A landscape with many valleys, sampled at points; each row gives a point and its height.
From any point a ball takes the steepest step (drop divided by distance) to one of its 3 nearest points. It stops when none of these is lower. Distance is the straight distance between rows; heights are no part of it.
<500> (h 408): 0 -11 8 15 22 -28 -16 -40 -9 43 5 -9 -8 19 -24 34 15 -8 -12 24 41 -7
<499> (h 587): 7 17 20 26 20 1 -18 7 -6 -13 0 -4 -11 -3 -6 9 6 1 -3 -1 4 13
<132> (h 311): -9 -3 40 43 39 -1 -14 -4 -4 6 4 -4 7 12 -7 22 13 -6 -7 18 14 6
<834> (h 371): 6 8 -20 -10 -10 -2 0 -9 2 0 1 1 -2 3 -12 -6 0 -2 7 -4 -26 2
<557> (h 695): 31 -8 -45 -12 -13 9 20 -6 -13 19 8 16 12 -9 39 -16 -13 -4 -5 -4 -1 -20
<609> (h 226): 3 4 20 26 28 -19 -8 -10 -16 30 2 1 6 15 -7 26 7 -9 -14 19 39 -8
<785> (h 444): -11 -11 -16 -38 -19 9 20 12 -6 9 1 3 14 -5 11 -9 -16 -12 -4 4 -5 -15
<128> (h 581): -20 -6 -5 -1 -9 0 -13 -14 19 -9 6 -3 -3 8 -19 1 8 15 13 -5 -44 7
<838> (h 747): 7 -23 -20 -41 -17 2 23 27 -1 10 8 8 19 -22 38 -12 -8 -9 -7 -10 16 -16
<623> (h 287): 7 17 -20 -10 -11 -3 5 -8 -1 6 6 -1 -2 -1 -5 -1 -7 -5 3 1 -30 -4
<333> (h 422): -30 -10 -14 -23 -14 10 3 -10 13 0 2 3 14 13 -10 -1 2 3 -1 12 -37 3
<472> (h 658): -18 -23 -1 -44 -36 9 27 16 6 -17 -9 -2 1 -19 6 -9 -5 -9 15 -10 40 -3
<149> (h 649): -32 -22 10 -44 -25 12 26 22 4 -18 -16 3 6 -6 0 -1 -2 -9 9 -4 27 3
<244> (h 586): -16 -19 11 29 9 6 -32 -7 24 -20 16 -23 -4 9 -10 -1 17 27 24 -18 -35 17
<111> (h 810): 12 19 27 29 20 -5 0 6 -14 2 -3 0 -8 1 1 9 1 -6 -16 8 26 3
<865> (h 429): -9 -2 -21 -27 -17 9 12 -6 0 12 6 8 11 7 6 -5 -11 -8 -1 7 -17 -11
<83> (h 714): -26 -22 3 -36 -36 10 19 18 10 -25 -12 4 -10 -19 0 -8 -11 -9 26 -4 43 1
<692> (h 698): 19 22 20 22 16 -17 2 15 -17 21 -5 0 -2 0 8 15 -4 -5 -23 9 45 -6
<781> (h 396): -41 -23 -2 -32 -15 17 18 5 8 -5 -9 2 16 9 -8 2 2 -1 -5 11 -18 7
<102> (h 468): -12 -5 5 15 2 -3 -22 -10 24 -15 6 -13 -6 6 -15 1 9 17 13 -6 -38 13
<509> (h 285): -5 -7 21 27 33 -16 -15 -28 -5 27 3 2 3 18 -16 25 15 -8 -3 31 29 -1
<827> (h 710): -29 -25 7 -36 -34 10 17 25 11 -23 -18 3 -5 -13 -1 -3 -5 -5 22 -2 37 2
<161> (h 556): 34 22 -20 5 -10 -5 4 -10 -12 8 -4 6 -8 -8 8 -17 -12 0 3 -5 -8 -6
<479> (h 506): 34 29 -1 13 1 -10 2 -1 -13 -1 -6 0 -20 -9 0 -7 -10 5 0 -12 10 -4
<53> (h 629): 5 4 9 26 13 1 -23 2 13 -20 2 -14 -9 1 -11 2 15 12 2 -5 -26 12
<94> (h 386): 1 -8 -25 -35 -21 7 25 7 -8 12 10 7 13 -2 19 -6 -14 -10 -4 3 -4 -15
<933> (h 573): 29 16 -26 -1 -10 -3 10 -9 -13 12 5 11 -3 -6 8 -12 -13 8 5 -10 -4 -9
<421> (h 680): 41 22 -25 8 -6 -10 12 -5 -10 10 3 15 -8 -11 17 -19 -19 9 1 -10 12 -9
<311> (h 664): 9 15 15 18 12 -4 -15 1 5 -15 1 -10 -12 -1 -5 2 4 6 0 -2 -13 13
<460> (h 535): -9 -24 -8 -47 -24 11 29 18 -4 5 -1 -2 10 -9 19 -6 -2 -8 1 -8 18 -12
<281> (h 383): -1 10 -10 3 -8 2 -10 -15 8 -9 7 -5 -4 7 -14 -6 4 8 1 -2 -32 5
<953> (h 711): 47 -6 -39 6 -2 -3 14 -8 -11 17 7 22 10 -14 33 -28 -25 9 -10 -10 2 -21
<81> (h 231): 14 0 -24 -22 -14 3 20 -6 -4 16 8 4 9 -4 19 -15 -20 -6 -6 -3 -8 -16
<789> (h 407): -12 -1 -8 0 -7 1 -14 -11 16 -4 6 -5 -7 12 -21 1 10 8 7 0 -35 7
<142> (h 463): -10 -17 -11 -51 -13 12 26 16 -4 8 7 1 10 -6 17 -3 -1 -14 -6 0 8 -9
<862> (h 806): -23 -22 -2 -22 -43 13 12 3 16 -30 -19 7 -7 -14 -2 -12 -16 -13 29 -5 54 1
<408> (h 542): -31 -19 -6 -15 -7 8 -4 -9 17 -7 5 1 10 19 -17 4 1 8 5 3 -42 10
<727> (h 552): -14 -8 7 18 8 1 -27 -5 25 -18 7 -12 -6 3 -12 0 12 22 14 -17 -40 14
<171> (h 560): -2 8 28 39 34 -5 -10 6 -13 6 -5 -2 -4 6 -7 16 9 -11 -13 10 17 -1
<286> (h 725): 18 23 21 29 23 -9 -6 9 -15 8 -1 -2 -7 1 6 14 -4 -8 -25 3 36 -3
<16> (h 597): 32 12 -27 -7 -16 -1 13 -5 -12 19 1 15 1 -10 21 -16 -21 4 -9 -6 -9 -16
<455> (h 519): 29 27 10 19 9 -9 -1 6 -13 -2 -4 2 -18 -9 0 -2 -7 1 -5 -11 14 4
<92> (h 500): 30 24 -8 10 -7 -5 -2 -3 -10 2 -1 -1 -13 -6 -7 1 -5 2 2 -5 -11 0
<880> (h 179): -6 -5 35 35 40 -2 -24 -2 2 -9 1 -9 3 10 -2 13 17 0 -1 4 0 8
<243> (h 349): -40 -27 6 -36 -15 13 22 14 8 -19 -12 3 17 -2 -5 -3 -2 -5 -3 8 3 5
<714> (h 651): 25 22 14 19 16 -14 -2 10 -17 7 -12 0 -9 -6 9 1 -6 3 -20 0 35 -4
<470> (h 265): -28 -18 -3 -45 -15 13 28 14 3 -6 -2 -3 17 -2 2 7 -4 -11 -3 5 3 0
<674> (h 375): -19 -6 -16 -16 -12 5 0 -8 8 3 0 8 11 11 -12 0 -2 3 4 6 -37 -1
<482> (h 442): 1 18 25 29 28 -9 -5 -2 -15 14 -1 2 2 11 -3 18 10 -13 -20 18 31 -8
<695> (h 320): -39 -17 -6 -39 -14 13 17 6 9 -1 0 3 13 5 -1 2 -1 -4 -2 12 -16 -2
<564> (h 297): -30 -19 -9 3 -7 7 -23 -15 32 -9 9 -8 4 23 -14 1 14 33 20 -8 -45 16
<576> (h 209): -2 -1 19 21 29 -17 -16 -20 -13 38 5 0 0 14 -17 26 9 -10 -9 30 41 -5
<706> (h 99): 2 13 20 22 25 -16 -11 -4 -17 33 1 2 3 8 -12 22 6 -10 -16 25 38 -12
<680> (h 540): 12 10 -19 -21 -13 1 8 -9 -6 7 4 6 0 0 4 -10 -12 -2 3 -1 -19 -6
<153> (h 491): 14 16 2 15 5 0 -8 -3 -6 -10 -6 -6 -14 -5 -10 -6 7 2 2 -4 -14 8
<221> (h 358): -23 -5 -15 -31 -12 6 10 -5 8 6 1 6 12 8 1 -6 -3 -6 3 11 -29 -5
<846> (h 768): -22 -21 -3 -27 -44 7 15 14 9 -21 -14 10 -1 -22 2 -9 -6 -10 24 -12 54 -3
<446> (h 536): 0 2 32 32 30 0 -14 5 -2 -15 0 -4 -6 1 -8 16 8 -6 -2 2 11 14
<391> (h 503): 28 24 8 17 5 -8 -5 -1 -6 -5 -9 -2 -17 -10 -2 -4 0 4 -2 -4 -1 -1
<525> (h 509): 18 21 14 25 12 -7 -10 4 -13 -9 -5 -9 -20 -3 -4 2 1 -2 -3 -4 2 8
<275> (h 98): -22 -11 -4 4 -5 2 -20 -13 26 -7 6 -12 2 21 -17 -1 16 25 17 -11 -39 14
<624> (h 611): -9 -10 23 32 24 -1 -26 -3 13 -18 6 -8 -11 2 -5 6 14 11 6 -5 -13 11
<512> (h 656): 3 9 -3 13 5 -3 -21 -3 8 -19 0 -13 -17 5 -13 3 10 7 7 -10 -29 14
<651> (h 559): -48 -27 -1 -22 -15 10 9 -4 15 -10 -6 1 19 18 -10 0 6 3 3 10 -28 7
<950> (h 687): -5 10 19 31 24 0 -17 4 2 -15 0 -17 -7 3 -9 4 15 -4 -4 -2 -8 12
<904> (h 568): -1 10 31 34 31 -3 -12 -4 -11 9 -3 -1 1 12 -5 20 9 -10 -18 14 23 -2
<487> (h 489): -4 4 -23 -27 -16 7 12 -5 -3 3 3 5 11 2 -2 -7 -6 -3 -1 2 -28 -6
<639> (h 607): -23 -22 -6 -50 -25 8 24 27 0 -8 -7 2 10 -10 14 -3 -2 -10 3 -4 25 -6
<825> (h 525): -13 -3 30 39 37 2 -25 1 4 -20 5 -13 4 5 -6 13 16 3 8 -2 -9 13
<238> (h 583): -7 -11 27 36 27 4 -33 1 16 -23 8 -13 -4 -1 -6 11 17 12 9 -4 -19 17
<222> (h 497): 13 -15 -33 -33 -18 4 27 17 -8 16 7 9 18 -14 39 -12 -10 -5 -9 -14 13 -14
<459> (h 628): -14 -23 -4 -47 -32 8 27 26 7 -13 -7 8 7 -21 14 -6 -6 -6 14 -8 36 -1
<25> (h 896): 55 18 -20 20 -5 -17 4 -2 -15 12 -4 11 -4 -17 24 -26 -14 11 2 -17 21 -14
<422> (h 571): 32 27 6 22 10 -14 1 9 -20 8 -10 6 -17 -4 12 -10 -13 6 -5 -11 27 -2
<433> (h 304): -6 -5 32 39 34 -9 -16 -16 -5 17 2 -6 6 11 -10 24 17 -15 -5 25 28 3
<766> (h 553): 18 21 17 29 21 -3 -14 6 -3 -9 -4 -4 -11 0 -3 6 7 -1 -14 -3 3 6
<841> (h 473): -37 -20 -8 -8 -8 8 -8 -9 26 -1 5 0 9 22 -17 2 10 13 12 2 -46 10
<260> (h 530): 38 21 -17 11 -1 -7 2 -2 -9 4 -6 9 -16 -9 9 -15 -10 14 -1 -12 3 -3
<203> (h 464): -12 -11 -12 -40 -10 11 19 8 3 10 0 2 20 -3 2 -8 -8 -7 -10 5 -12 -11
<626> (h 602): -3 -1 16 23 16 3 -23 -3 15 -18 6 -11 -2 4 -14 4 17 16 8 -5 -20 15
<495> (h 652): 44 2 -36 5 -8 0 14 -14 -11 19 5 20 6 -14 31 -20 -22 6 -4 -14 6 -11
<288> (h 415): 8 13 -5 2 -3 2 -9 -5 1 -9 -3 -3 -10 -8 -11 -5 3 5 2 -7 -25 4
<702> (h 423): 8 -15 -25 -28 -15 5 27 9 -11 16 8 6 21 -6 28 -7 -14 -10 -7 1 2 -14
<327> (h 492): 20 23 -13 6 -7 -4 -3 -5 -3 -2 -4 -4 -14 -5 -5 -5 -10 -3 3 -2 -15 1
<436> (h 546): 0 14 26 25 32 -2 -14 0 -6 -4 0 -4 -3 9 -3 15 12 -5 -13 8 15 9
<873> (h 455): 16 19 0 8 3 -6 -12 -1 -1 -9 -2 -2 -16 -5 -10 -11 5 0 1 -9 -19 7

Call two points neighbours if one is among the 3 nearest of the other. Go from one point of each pair to the other, from neighbour to neighbour, staying as low as possible. Name the highest point that can't be avoided.
<275> and <623>: <102>
<880> and <470>: <499>
<623> and <81>: <487>
<470> and <81>: <142>
<880> and <706>: <132>

For each start below, name every point that the ball comes to, in order.
<53>: <626> <238> <825> <880>
<92>: <327> <288> <281> <834> <623>
<692>: <714> <422> <479> <391>
<132>: <433> <509> <576> <706>
<286>: <714> <422> <479> <391>
<311>: <153> <288> <281> <834> <623>
